A landscape with many valleys, sampled at points; each row gives a point and its height.
From any point a ball rolls to the lowest of the 2 points nearest to it. It stops when none of these is lower. Distance is the straight distance between rows; heights are no part of it.
<1037> height 342: [-2.629,-0.750,4.419,-1.971,-3.517,1.995,-1.078,-0.875,3.554,0.246,1.337,-1.784,0.882,-3.515,0.280,-0.965,-0.533,1.977,3.511,3.767,2.157]
<260> height 349: [-0.300,0.549,1.120,-1.205,2.765,-4.765,0.872,2.853,1.050,-1.894,-1.641,-1.171,0.072,-0.174,-0.216,-0.768,5.394,0.937,-1.489,-3.546,4.043]
<1140> height 400: [-0.556,-1.104,-1.040,2.876,0.745,-2.245,-0.934,-1.148,-0.997,0.404,0.710,-1.152,-0.011,1.701,-1.372,1.604,-0.642,-5.454,3.201,3.723,0.299]
<444> height 425: [4.013,-3.399,0.500,-3.510,6.460,-3.046,-1.921,-0.762,-1.584,-1.586,-1.916,3.199,-0.961,0.965,0.310,0.040,3.377,0.561,-3.668,-0.041,-1.133]
<1313> height 305: [-1.271,2.475,0.625,-1.100,-3.963,0.954,0.305,-2.491,4.239,-1.671,-2.718,-0.817,-2.044,0.723,2.491,-0.227,-4.160,-1.721,-0.348,1.547,3.974]
<442> height 473: [-1.118,-1.130,1.966,0.379,-4.262,1.026,1.104,1.401,1.069,-0.003,-1.575,-1.044,0.609,-2.343,2.369,3.175,0.184,2.068,6.683,1.031,-2.475]
<565> height 386: [2.838,-2.147,0.332,0.457,4.447,0.916,0.262,6.888,5.617,-1.180,-1.312,-0.262,-4.160,0.695,-3.446,-4.447,3.231,1.573,1.254,-0.273,4.159]
<666> height 377: [-1.676,1.251,6.068,0.754,-2.701,0.988,2.362,-0.322,1.819,0.076,-1.142,4.022,3.490,-3.398,2.610,-1.389,1.199,2.645,2.166,1.349,-5.071]
<241> height 481: [-1.278,-0.009,0.518,1.260,-2.905,0.070,0.978,0.094,-2.755,0.870,1.572,-3.213,1.507,-1.571,0.340,3.837,-1.210,4.322,3.743,1.110,-0.837]
<319> height 416: [-1.261,-3.888,-1.314,1.938,1.535,3.643,2.971,-1.113,-0.458,-0.450,-0.829,-2.116,-2.034,0.579,-0.103,0.403,0.790,0.446,0.481,-0.979,-0.893]
<108> height 384: [1.482,0.184,6.551,2.189,-3.038,-0.401,-0.414,-1.940,2.963,1.538,2.933,-5.913,-3.276,-2.128,-0.229,1.205,0.641,-2.737,2.843,3.897,-2.823]
<432> height 321: [-3.381,3.888,3.397,0.950,-0.723,1.547,2.490,-2.847,2.691,-0.676,-1.138,1.685,1.028,2.124,-1.092,-3.717,0.662,-5.575,0.942,-1.060,1.138]
<1336> height 517: [4.155,-0.679,2.454,3.854,-0.030,1.848,2.267,1.626,5.235,1.148,1.451,0.032,1.240,3.501,0.250,-4.147,-2.960,-0.404,0.257,6.860,0.376]
<97> height 361: [-0.192,-0.930,-0.542,-3.138,1.589,-0.877,1.749,-1.172,-0.952,5.848,-2.438,-2.297,-0.244,-0.388,2.166,1.952,0.377,-2.555,-4.911,1.557,-4.096]
<583> height 355: [-0.227,0.710,2.912,-1.279,6.309,-3.735,-2.464,1.526,2.451,-2.230,-2.057,1.759,-2.682,-3.454,-2.101,5.867,2.210,2.661,2.124,1.129,0.943]
<1113> height 374: [0.180,-1.914,1.069,2.354,-1.754,1.049,-2.965,-1.932,1.780,-2.047,0.077,0.922,-3.153,1.994,-1.352,2.222,-1.064,-6.270,4.419,2.608,-1.687]
<863> height 550: [-2.123,-0.188,-4.421,0.735,1.661,-0.805,0.553,-1.622,0.355,-0.052,1.269,-1.210,-1.227,1.369,3.506,2.256,-3.255,2.559,-5.359,-2.215,2.716]
<870> height 283: [1.889,0.063,0.178,-4.623,3.217,-0.847,-0.197,4.862,-0.103,3.616,-2.308,-0.894,-0.103,-0.392,-2.015,1.231,2.877,3.046,2.053,-0.818,-0.450]
<919> height 541: [-1.265,-0.332,-3.413,1.142,2.648,0.077,-0.618,-0.897,-1.543,-2.465,3.075,-0.558,0.546,3.876,2.153,0.381,1.444,2.730,-4.962,-2.878,2.120]
<419> height 365: [-0.208,0.726,2.441,-0.650,-3.013,2.684,3.276,-0.757,-0.383,-1.025,-3.759,3.426,2.689,-1.712,2.708,-1.188,0.939,3.168,2.842,-1.460,-1.951]
<267> height 174: [0.038,-0.894,-1.233,1.470,3.956,-2.488,-1.639,1.523,-2.266,-1.650,0.522,-0.174,-0.680,1.389,-0.362,4.107,-1.060,4.773,-0.635,1.568,2.964]
<1323> height 189: [-1.203,-2.850,0.070,3.897,-2.317,2.008,-1.245,-3.217,-2.811,-5.007,2.257,1.949,-2.327,-2.192,0.610,-0.526,0.640,1.994,-1.413,-1.118,-0.229]
<888> height 398: [2.582,-4.759,-2.581,2.230,3.016,1.714,0.307,-0.851,-1.134,-1.608,1.556,-0.725,-1.746,2.484,2.590,1.199,-0.208,-1.676,-1.056,-1.904,-1.069]
<823> height 359: [1.298,-1.134,3.991,-0.482,-2.935,-0.132,-1.015,-2.385,4.936,1.294,1.413,-3.631,0.245,-3.707,0.319,1.940,1.349,-1.079,4.612,3.258,0.771]
<47> height 285: [-0.030,1.510,-2.330,4.774,-5.203,0.831,-1.704,0.900,-2.184,-1.637,-0.474,2.303,1.634,2.531,0.806,1.613,-2.844,0.416,1.238,1.324,-1.800]
<1077> height 337: [-3.140,2.281,-1.390,2.588,2.622,0.771,0.828,-4.311,0.036,-1.038,1.252,2.825,0.012,-1.240,-4.406,-5.194,-3.009,0.156,0.645,0.978,0.827]
<804> height 533: [-1.728,-1.951,-5.946,1.294,-0.256,-4.386,-1.249,-1.790,0.226,-3.967,2.570,-0.691,-3.448,0.919,4.561,-1.935,2.229,-0.817,1.011,-1.434,-0.721]
<676> height 201: [4.330,0.721,1.259,-2.436,-4.519,2.485,1.239,3.131,1.037,1.580,-1.150,-0.716,-0.830,-1.812,0.068,-5.247,-1.573,-0.218,-1.509,1.233,0.603]
<1054> height 489: [2.134,2.268,-1.471,2.089,-1.591,0.639,2.263,1.403,4.374,1.623,-1.382,1.514,-0.029,3.225,-1.258,-1.022,-2.465,-0.403,1.591,-0.160,-1.734]
<246> height 529: [-5.289,-1.489,-1.909,1.979,1.360,1.427,-3.841,-0.869,-2.469,-3.597,3.057,-0.035,0.227,2.481,-0.962,0.257,3.582,2.575,-3.082,-1.489,4.167]
<950> height 530: [0.416,0.188,-1.438,4.073,-1.249,3.138,1.458,2.243,-7.658,2.134,0.483,-0.716,5.665,1.909,1.840,0.033,0.842,-0.624,-4.066,2.406,-2.628]
<9> height 354: [-1.588,2.062,1.963,0.445,-1.534,2.352,0.038,1.226,6.595,1.275,-0.443,0.402,-0.874,2.599,-2.172,-3.216,-0.217,-4.877,-0.429,-1.296,1.795]
<1361> height 493: [-1.322,2.582,-1.127,3.545,-0.859,1.411,3.404,0.268,-3.595,1.061,1.973,-2.299,1.996,-0.719,-2.497,1.321,-4.032,2.423,2.012,3.605,-0.116]
<123> height 325: [-1.844,0.690,0.519,0.130,-4.288,2.355,0.140,-1.769,1.951,-1.286,-0.613,-1.991,-1.780,-0.776,0.607,0.417,-2.902,1.453,4.029,4.333,2.999]
<1397> height 472: [-0.284,3.384,-5.059,-2.167,-0.471,0.297,0.099,-4.120,-2.487,2.446,4.926,0.118,-0.828,1.827,-1.865,1.272,-4.234,1.665,-0.917,-1.596,-1.941]
<1150> height 563: [-1.241,0.262,-0.604,-0.726,0.690,-2.056,-3.879,0.797,2.850,-3.764,2.441,-2.379,-1.367,-1.415,-2.095,3.580,1.952,-0.491,2.284,-3.837,2.972]
<566> height 199: [3.172,-1.893,-2.174,-1.168,5.025,-3.147,-0.368,1.270,-2.512,1.290,-1.445,-0.171,-0.262,-1.701,2.645,3.283,-3.135,4.209,1.542,2.239,1.175]
<1187> height 459: [1.168,2.021,-2.787,-0.938,-1.733,2.037,0.045,0.611,-2.701,3.387,2.578,-1.479,-0.168,-0.086,-4.899,-0.422,-4.783,1.743,-2.208,0.305,-1.149]
<574> height 532: [-3.820,0.508,-2.856,1.926,-0.701,-4.877,-1.198,-0.816,-0.191,-1.501,-0.299,-0.796,0.076,-1.629,2.109,2.909,1.174,-0.246,-1.517,-1.825,3.731]
<281> height 200: [3.968,-2.143,-1.022,-3.322,-0.853,-1.753,-2.264,2.379,0.631,-1.287,0.358,0.859,-3.638,-5.580,1.828,-1.382,-2.071,1.407,-3.600,-2.338,-0.392]
<877> height 373: [-5.413,1.701,0.831,2.708,0.655,-2.021,0.867,-5.292,-1.514,-3.583,1.558,1.781,-0.307,-0.836,-0.573,-3.109,-0.892,-0.497,-2.643,-1.039,0.343]
<1027> height 558: [-1.117,0.750,-2.773,3.284,0.550,0.223,1.754,-2.925,-6.222,-0.781,1.674,-1.170,3.202,1.477,2.514,-1.673,0.260,-2.646,-3.755,1.574,-2.462]
<1269> height 270: [4.102,1.305,-2.718,-4.818,1.644,-1.856,-1.296,1.501,1.793,-1.727,-0.616,2.740,-3.277,-2.576,1.090,-3.095,-0.017,2.822,-5.113,-4.795,0.622]
<1383> height 351: [2.954,3.300,2.584,0.411,2.332,-2.189,1.881,1.147,0.787,0.918,2.346,1.169,2.238,0.787,-0.752,2.409,-0.279,3.012,-1.787,-6.032,3.652]
<1143> height 392: [-1.781,-0.397,5.917,1.827,-4.553,2.817,3.046,1.142,0.998,1.047,-1.081,-0.448,3.613,-3.416,1.867,-1.647,3.718,2.540,-1.834,0.127,-2.052]
<1055> height 583: [-3.336,2.347,-5.334,1.155,-2.034,0.318,-0.038,-3.061,-3.003,-1.382,0.663,0.388,0.794,2.289,1.233,-1.986,-1.975,-0.954,-1.285,2.657,-3.155]
<15> height 330: [0.411,-0.904,2.838,1.883,-0.118,-2.908,0.259,4.455,0.086,2.919,-0.081,-2.493,2.439,-1.848,-1.312,0.036,5.122,-2.491,-2.798,-2.695,-1.235]
<944> height 127: [0.247,-1.760,0.303,3.955,-1.901,5.329,-1.366,-0.933,0.120,-4.603,4.144,1.404,-1.080,0.773,-1.064,-0.482,-1.677,0.354,-0.158,-0.836,0.538]
<588> height 417: [0.978,0.851,-0.926,-0.958,-0.628,1.359,-2.112,0.568,-1.876,3.477,-2.420,1.725,4.393,-0.473,-1.951,-1.596,-0.754,-4.329,-1.029,3.472,-0.977]
<1015> height 276: [-1.288,0.863,2.913,3.575,-2.898,0.995,1.848,-3.019,-1.342,-2.410,1.895,0.449,-1.291,-3.136,0.465,-2.820,-0.303,0.067,-1.836,0.324,-0.450]
<1218> height 205: [-0.006,-3.052,0.357,1.305,-0.117,3.412,-0.535,-1.311,-3.878,-0.308,2.003,1.393,2.213,-0.525,-0.828,2.319,-1.351,-1.487,1.740,0.764,-1.500]
<750> height 444: [-2.274,-1.141,0.507,-0.825,2.781,1.577,4.463,-3.619,-1.538,0.767,-0.900,-1.850,-4.283,-2.287,-0.027,-2.381,1.495,1.321,-1.262,-0.199,-2.706]
<607> height 302: [1.673,0.379,-3.012,1.347,-4.128,2.959,-2.279,0.526,0.310,-1.846,1.208,1.221,2.361,4.075,1.968,3.419,-4.506,-1.521,-0.389,-1.464,0.533]
<277> height 570: [0.981,-0.478,-1.314,0.222,-0.008,0.784,-1.103,-0.786,2.936,-4.613,3.826,-2.143,-2.977,-0.766,-1.192,0.962,0.158,-1.473,1.673,-7.485,0.417]
<160> height 368: [0.379,-1.743,0.387,-1.927,4.052,-2.910,-1.553,2.384,0.858,-4.598,-1.422,-0.491,-3.732,-0.660,-2.257,3.789,6.229,4.445,2.879,-0.782,0.613]
<138> height 507: [2.667,1.961,3.623,3.119,-1.970,-1.510,0.880,-0.687,6.452,0.817,-1.196,-0.165,-2.670,2.086,-0.295,-3.673,-1.722,-0.662,-0.420,5.126,-0.674]
<7> height 262: [1.408,-0.293,-1.813,-4.129,5.944,-3.062,-1.828,2.325,-1.976,2.160,0.179,0.151,-0.357,2.192,-4.286,0.155,1.190,3.121,0.879,1.453,0.840]
<399> height 526: [5.851,-1.805,4.654,3.482,1.518,0.672,3.054,0.533,4.835,2.490,4.443,-1.442,1.341,1.631,-0.073,-1.599,-1.507,-1.957,-0.049,3.374,2.140]
<533> height 587: [-4.895,0.562,-4.763,-3.736,-0.549,-0.979,2.177,-3.228,-0.543,2.985,1.172,-1.795,-2.800,0.383,1.812,-1.904,2.045,-1.007,-3.015,0.264,-2.551]
<315> height 284: [2.314,-1.525,5.595,-1.382,0.890,-2.318,-0.523,3.547,2.307,3.376,-0.567,-0.126,2.530,-2.957,0.335,2.326,2.241,-1.596,-1.803,-2.147,0.854]
<1017> height 340: [0.981,3.154,-0.931,0.271,1.289,-3.211,0.963,2.822,-0.310,2.511,-1.862,0.935,1.492,0.026,0.559,2.166,-0.098,5.202,-1.036,-3.620,2.522]
<1353> height 258: [0.578,-0.574,1.778,3.228,1.152,2.486,0.611,-4.829,0.647,-1.623,1.829,-0.218,1.557,-2.027,1.633,0.886,-5.801,0.071,-1.029,2.249,3.089]
<1412> height 336: [0.697,4.018,-1.491,-0.780,-5.446,0.062,-0.600,-4.356,-1.612,-2.481,0.381,2.148,1.794,2.310,0.833,0.963,-1.247,-4.368,0.858,-1.135,-2.425]
<881> height 246: [0.776,-3.570,-0.167,0.179,1.440,0.333,-1.218,-1.319,-5.508,-0.059,2.869,-1.589,2.734,1.239,-0.355,1.716,2.148,0.512,-2.536,-0.159,-0.900]
<1096> height 214: [2.422,3.460,3.109,0.511,-3.496,2.431,1.784,-2.569,0.496,-0.393,1.228,2.202,2.187,0.943,0.486,-2.152,-2.950,1.053,3.927,0.628,-0.058]
<1368> height 326: [0.095,1.688,4.076,-2.240,3.850,-1.766,0.494,-0.096,1.959,-1.738,-0.897,4.566,-1.783,-4.176,-0.660,-1.071,2.553,4.197,1.045,-3.121,0.099]
<135> height 428: [-0.924,0.397,1.494,0.021,-1.128,-1.639,1.309,-0.218,-0.701,1.550,-0.333,-1.164,3.664,1.583,-1.095,1.506,1.903,-5.899,4.186,0.389,2.249]
<347> height 410: [4.665,-4.260,-2.082,-4.343,3.764,-0.507,-3.465,-0.082,-0.253,-2.062,-2.312,2.933,-0.470,-0.201,2.806,2.063,-0.148,-1.170,-1.175,-1.831,-0.934]
<1296> height 601: [-6.197,3.583,-3.624,-0.987,-2.807,-1.057,-0.851,-2.244,-4.457,2.066,1.910,1.031,2.086,1.529,0.414,-0.684,-0.929,1.867,-1.740,-0.306,-3.091]
<1280> height 376: [4.430,-3.316,1.902,0.404,3.516,1.676,-1.047,0.668,0.794,0.955,2.222,0.128,-1.443,1.261,-0.847,0.690,-0.907,-2.302,-3.548,-2.130,1.110]
<711> height 480: [-1.739,3.737,-3.839,1.823,-0.851,0.100,0.453,-2.934,0.220,4.859,1.414,0.414,0.802,3.393,-2.680,2.756,-4.630,1.810,-1.078,-0.393,-4.148]
<1006> height 221: [-0.055,-0.785,-3.090,0.002,3.739,-1.739,-0.813,1.309,-2.235,-0.942,-0.392,0.239,-0.996,0.731,-2.415,-2.031,-0.863,2.447,0.497,0.701,4.003]
<865> height 252: [2.377,1.981,3.190,-3.899,2.472,1.504,-0.418,-3.718,1.800,0.169,-0.914,1.782,3.973,-3.707,1.489,2.032,-1.907,-2.676,-0.815,-1.793,2.279]
<213> height 328: [-0.196,-3.872,-1.932,-3.657,3.084,-3.208,-1.696,-2.151,-2.301,3.018,0.560,-1.651,0.365,-1.538,3.602,2.529,1.796,0.621,-3.841,0.214,-2.536]
<1036> height 438: [0.666,-0.686,0.490,0.821,-0.764,1.018,-0.410,0.767,-3.898,1.507,-2.101,0.158,3.073,-2.893,0.517,-1.207,-1.075,-1.480,0.570,5.952,-3.020]
<420> height 66: [3.993,-0.460,-2.649,-2.328,-2.599,-1.264,1.104,3.340,2.392,-0.807,-1.629,-0.794,-4.378,-3.994,1.678,-5.031,-1.125,0.626,-3.807,1.020,-0.355]
<584> height 445: [1.233,2.161,2.380,0.578,-3.550,0.837,-1.080,1.822,-0.569,1.235,1.167,0.110,1.755,-1.304,-1.510,0.333,-3.982,0.767,-1.828,1.919,-0.166]
<1141> height 513: [-0.133,2.329,-1.620,2.543,-0.050,3.240,0.826,1.071,-3.826,3.241,1.438,-1.321,3.301,3.458,-1.181,1.516,-0.687,-2.420,-3.153,4.201,-3.489]
<195> height 219: [1.332,-3.165,-4.208,-0.868,1.089,-2.125,0.462,0.835,-0.267,1.914,-3.506,-0.403,-2.193,-1.371,2.254,2.894,-0.939,1.217,-0.256,0.535,-0.455]
<776> height 404: [1.319,-2.192,-3.012,-4.252,2.757,0.419,-4.398,1.651,1.560,-1.063,-3.950,2.266,-0.209,3.572,2.772,3.453,-0.104,-1.297,1.053,-2.127,1.784]
<642> height 343: [0.960,0.164,5.381,-0.173,6.301,-3.821,0.571,-0.400,2.916,-0.183,0.164,1.937,-1.362,-3.919,-0.160,2.836,0.240,3.074,0.339,-0.720,1.082]
<23> height 510: [-4.311,-0.095,-2.526,-0.053,-1.534,1.258,0.405,0.102,-2.378,-1.209,0.455,-3.087,-0.842,1.100,-0.963,-1.971,2.027,2.251,-1.424,-2.062,5.123]
<1222> height 358: [-0.644,1.339,-0.657,-0.242,-4.021,1.170,-3.900,-3.710,0.072,-2.798,0.136,2.228,-1.995,4.429,-1.912,1.795,-0.458,-6.222,2.564,0.488,-4.817]
<990> height 320: [-1.469,-0.490,-0.813,-3.753,0.863,-2.078,-1.146,1.097,1.883,-2.150,-4.543,1.975,-2.504,-3.672,0.908,-2.006,1.998,3.998,-3.085,-3.425,1.608]
<1062> height 503: [-0.663,2.151,-0.521,3.293,1.576,4.285,0.025,0.047,-3.585,3.074,3.970,-1.598,4.706,2.416,-3.003,2.282,-2.363,-1.374,1.981,4.241,-0.471]
<1386> height 385: [0.108,-2.365,-0.400,-2.630,1.744,-1.760,-4.379,2.670,-2.109,-2.792,-0.386,-2.932,-0.711,1.468,-1.310,3.484,5.579,2.226,2.301,-0.934,1.426]
<988> height 460: [2.749,-1.754,3.320,0.745,-3.405,-0.131,1.522,0.975,-1.484,0.703,-2.233,-0.526,1.190,-2.503,2.412,-0.212,0.483,1.012,4.817,4.987,-1.671]
<883> height 418: [2.447,-3.837,1.802,-0.341,0.153,0.173,-0.922,4.387,3.332,-0.205,-1.572,0.426,-3.221,-2.040,0.225,-0.987,2.081,-3.915,0.523,0.983,-1.376]
<836> height 488: [-2.313,-1.327,-3.850,1.144,-3.346,0.489,-0.230,2.279,-5.606,-0.939,-1.742,-3.365,0.714,-0.135,0.649,0.201,-0.656,3.395,-0.664,1.599,4.236]
<1395> height 446: [2.999,-3.641,3.027,-0.680,4.706,-2.558,0.558,3.106,3.087,-0.140,-0.750,-1.002,-2.675,-1.718,1.637,-2.107,2.220,-1.088,0.463,0.377,1.249]
<715> height 497: [3.144,2.003,1.532,0.040,-2.016,2.019,-0.171,1.799,6.825,1.389,-2.856,1.842,-2.726,3.094,0.181,-3.129,-1.903,-1.386,-0.634,3.885,-4.017]
<344> height 360: [0.521,-5.115,-0.254,3.001,2.808,1.706,-1.448,5.294,4.345,-0.565,-0.030,1.434,-2.476,3.129,-2.538,-2.417,3.751,-2.031,2.019,0.227,2.875]
<287> height 274: [-1.772,4.193,-0.044,-1.399,-1.006,0.168,2.778,-4.068,1.803,-1.026,-2.092,0.335,-0.637,0.211,0.859,-1.128,-1.130,-3.262,-0.834,-2.896,4.417]
<279> height 451: [-0.749,-0.068,0.288,2.626,-2.658,0.073,2.041,3.301,-1.404,1.562,-0.224,-1.945,1.334,1.630,-0.847,-0.380,1.228,-1.338,2.619,-0.983,3.131]
<1231> height 485: [-4.242,-1.599,-3.836,0.521,-0.352,-4.741,-1.169,-2.650,-2.811,-2.219,1.479,-3.048,-1.253,0.406,3.807,0.643,4.983,-1.605,-0.158,-2.668,0.814]
<634> height 616: [-6.395,3.442,-1.891,-0.886,-2.188,0.677,0.680,-1.498,-2.172,1.033,-2.467,-0.501,3.279,-0.770,-0.733,0.595,-0.807,2.538,1.246,-1.185,0.307]
<1331> height 433: [1.822,2.082,3.462,-0.192,-4.629,-0.616,-3.733,1.023,-1.169,1.599,0.118,0.642,1.432,0.577,-2.034,0.724,-1.810,-2.455,2.643,2.860,-3.834]
<434> height 362: [3.923,0.313,4.067,-0.967,2.568,1.809,0.084,1.172,2.407,-1.263,1.784,0.003,0.379,0.054,1.859,1.184,-0.452,0.810,-1.210,-4.437,3.688]
<795> height 264: [2.612,1.780,6.204,-1.484,1.120,-0.963,-0.098,-1.123,3.172,1.846,0.221,1.015,5.705,-2.509,2.631,0.715,0.492,-0.155,-0.602,-0.982,1.744]
<6> height 474: [0.058,-1.915,1.137,-1.458,3.109,4.276,4.295,-1.084,-0.095,1.381,-2.593,-1.155,-3.648,-3.517,-0.891,-3.543,-1.790,0.405,-4.382,3.290,-1.123]
<925> height 463: [2.182,-2.834,2.039,-3.484,5.884,-2.995,-0.730,2.381,-0.869,1.701,-0.848,1.101,-1.596,-1.010,0.053,-1.040,5.237,-2.635,-1.733,-2.103,-0.806]
<1120> height 339: [1.091,-4.841,1.684,1.580,1.433,4.760,-0.050,4.789,4.112,1.699,0.324,2.422,0.259,1.571,-2.031,-2.453,1.701,0.260,1.125,-1.747,-1.039]
<384> height 621: [-6.070,1.655,1.059,-1.948,-0.276,0.645,0.178,-0.047,-2.342,1.740,-1.332,-0.863,3.749,-2.315,-0.585,4.467,2.389,2.420,-1.237,-2.128,0.710]
<151> height 322: [1.160,-0.572,1.776,0.191,0.681,1.125,1.322,4.600,2.356,2.501,1.713,1.021,0.082,0.419,-5.379,-3.368,0.568,1.841,1.750,-0.898,1.903]
<64> height 184: [-0.938,-2.025,-1.333,0.112,-1.047,0.690,0.616,-4.827,-4.174,-2.638,-0.864,-0.387,-2.144,-0.853,3.045,1.664,-1.025,2.402,1.157,2.216,-3.864]
<1031> height 562: [-2.833,-0.179,-3.589,0.298,1.806,-1.896,3.014,-3.537,1.329,0.998,0.671,0.332,-2.297,1.261,2.230,-0.339,0.056,-0.287,-4.086,-2.232,-1.429]
<1310> height 397: [-1.414,-1.849,-1.778,-4.527,2.467,-0.465,-1.532,2.489,-0.995,5.062,-2.522,0.479,3.990,1.868,-1.784,-0.981,1.639,-4.259,-3.121,2.143,-2.759]
<534> height 382: [-3.139,-0.334,5.186,3.125,-2.224,1.073,2.749,2.206,0.264,2.100,0.718,-0.552,3.159,-2.344,0.292,0.144,4.681,-2.423,-3.227,-2.748,0.231]
<395> height 169: [0.713,-1.903,-0.330,2.729,-2.278,6.712,-1.262,-1.965,-3.981,-2.866,2.471,3.143,1.095,2.748,-1.962,-1.369,-1.532,-1.722,0.195,1.262,-2.963]
<209> height 484: [0.664,4.762,-2.056,0.938,-0.548,3.364,1.595,0.334,2.444,3.928,-1.189,3.588,-0.103,5.035,-1.980,0.113,-5.755,0.939,-0.980,-0.694,-2.700]
<394> height 556: [-0.671,-0.643,-4.739,-1.845,-2.549,-3.108,-1.719,-1.431,2.140,-2.613,2.168,0.270,-2.534,1.840,0.915,-0.517,1.346,-0.660,1.955,-3.800,-4.335]
<629> height 237: [0.326,2.014,2.000,-1.576,1.295,1.475,2.378,-3.613,-0.563,-1.557,0.959,1.591,1.257,-1.704,1.315,0.946,-4.049,-0.529,2.519,-0.395,1.855]
<914> height 293: [-1.945,2.321,2.138,3.877,2.922,0.601,0.815,-3.416,1.218,-1.107,1.995,0.831,-0.841,-0.834,-2.122,-2.590,-6.065,-2.379,0.194,3.471,2.440]
<972> height 383: [-2.449,-0.921,0.246,-0.014,0.415,0.467,-0.506,1.689,3.565,0.446,-0.344,-1.217,-1.810,-0.223,-1.821,-0.951,3.072,-4.124,-1.368,-1.600,0.478]
<1245> height 348: [-2.370,0.144,0.695,-1.776,-0.469,1.068,2.140,-0.166,0.236,-0.241,-3.393,2.358,-0.297,-3.114,3.320,-1.916,0.883,2.629,-1.091,-3.199,0.853]
<154> height 304: [0.860,2.455,3.907,-2.351,2.352,-2.383,-0.589,5.605,2.198,0.288,-1.794,2.800,0.508,-3.479,-0.750,-0.568,2.827,5.792,0.306,-2.485,1.021]
<1016> height 288: [-2.334,-2.235,-2.356,-1.572,3.976,-1.088,-0.140,-1.001,-5.261,3.249,1.460,-3.471,1.986,1.511,0.387,3.313,0.566,-1.017,-3.090,1.204,-0.245]
<564> height 381: [3.522,-0.460,-0.397,-3.666,3.948,-0.525,-0.649,2.093,-0.994,5.711,-2.263,0.358,2.099,-0.345,-0.364,-0.014,-1.178,-1.834,-2.804,-0.585,-3.595]
<1285> height 275: [1.378,-0.070,1.364,0.687,-1.614,2.287,3.309,1.601,-0.132,0.716,0.649,0.901,0.379,-0.048,-2.612,-6.824,-0.091,-0.720,0.406,0.707,0.520]
<1414> height 323: [-0.914,2.225,3.109,0.339,0.475,-1.456,-1.506,4.917,2.376,2.138,-0.120,-0.589,0.757,-1.425,-1.423,1.138,0.348,3.568,-0.994,-1.480,4.224]
<581> height 552: [-2.230,0.966,-1.379,3.645,-0.391,-3.785,-1.280,0.022,2.589,-3.812,1.122,-3.493,-2.569,-1.227,1.908,1.217,1.320,-0.501,2.471,-1.963,3.030]
<1276> height 175: [-0.323,3.159,1.267,-1.208,-5.434,-0.053,2.986,-0.751,1.059,-1.949,-0.046,1.695,-1.212,-0.752,-1.168,-2.432,-2.057,1.808,6.885,0.070,-0.827]
<1107> height 223: [0.013,-2.046,-5.359,-0.620,1.141,-3.285,-0.672,-3.998,-1.284,-0.823,-0.733,0.486,-1.054,1.216,1.560,1.693,-1.061,0.441,2.240,1.708,-2.858]
<380> height 470: [-1.460,-0.333,-4.664,0.765,-5.727,1.269,2.393,3.160,-3.215,0.008,-2.276,-3.251,2.621,3.093,0.541,-0.871,-0.102,0.043,0.225,-0.656,3.696]
<483> height 396: [0.720,-1.356,-3.989,-4.874,1.146,0.511,-4.602,2.516,0.288,-2.171,-0.016,-0.397,-1.839,3.208,-0.563,1.627,2.090,0.664,0.127,-3.182,1.551]
<1240> height 309: [-0.024,0.660,-1.163,-4.983,3.020,-4.535,1.741,1.941,-1.674,0.983,-3.534,-1.013,-0.098,0.280,-0.374,0.897,5.759,2.465,-0.394,-1.289,1.231]
<942> height 222: [-0.343,3.349,-1.802,-0.202,-3.613,-0.656,1.064,-3.058,-0.505,-0.732,-3.099,2.627,-1.105,1.888,-1.422,-1.880,-1.435,-0.040,6.619,1.343,-3.386]
<365> height 568: [-0.194,-1.020,-2.489,0.315,-2.327,-0.818,0.558,-1.211,0.771,-0.978,1.849,-0.628,-2.394,0.957,-1.172,1.182,0.231,-2.825,4.038,-3.882,-1.088]
<798> height 314: [1.249,4.492,-1.943,-1.330,-2.343,3.316,-1.331,-1.944,-2.455,-0.525,-0.302,-0.467,2.973,3.213,2.548,1.911,-4.552,-3.104,-1.682,1.493,-1.689]
<702> height 412: [1.713,0.539,6.135,0.214,-3.535,-0.508,-2.194,-1.274,0.246,1.165,2.905,-2.053,-1.803,-1.551,-3.865,-1.447,-0.374,-4.628,2.512,3.782,-3.042]
<532> height 257: [1.062,2.283,-3.871,1.907,-3.255,0.520,-1.695,-0.284,-2.880,-0.700,-3.835,1.672,0.189,3.901,1.050,-0.425,-2.573,1.136,4.693,5.097,-1.835]
<683> height 411: [-0.650,-1.948,-0.123,0.005,2.317,-4.745,-1.791,-0.568,-3.098,-3.991,-0.453,-0.820,0.194,-2.518,1.734,0.002,6.203,0.196,-0.729,-2.486,1.240]

Two balls start at each pair of points below. Name the first point that both come to, or write -.
<1141> / <1140>: -
<925> / <1310>: -
<6> / <533>: <319>

For each start below, name the point where the ball stops.
<1031>: <1276>
<209>: <287>
<1296>: <944>
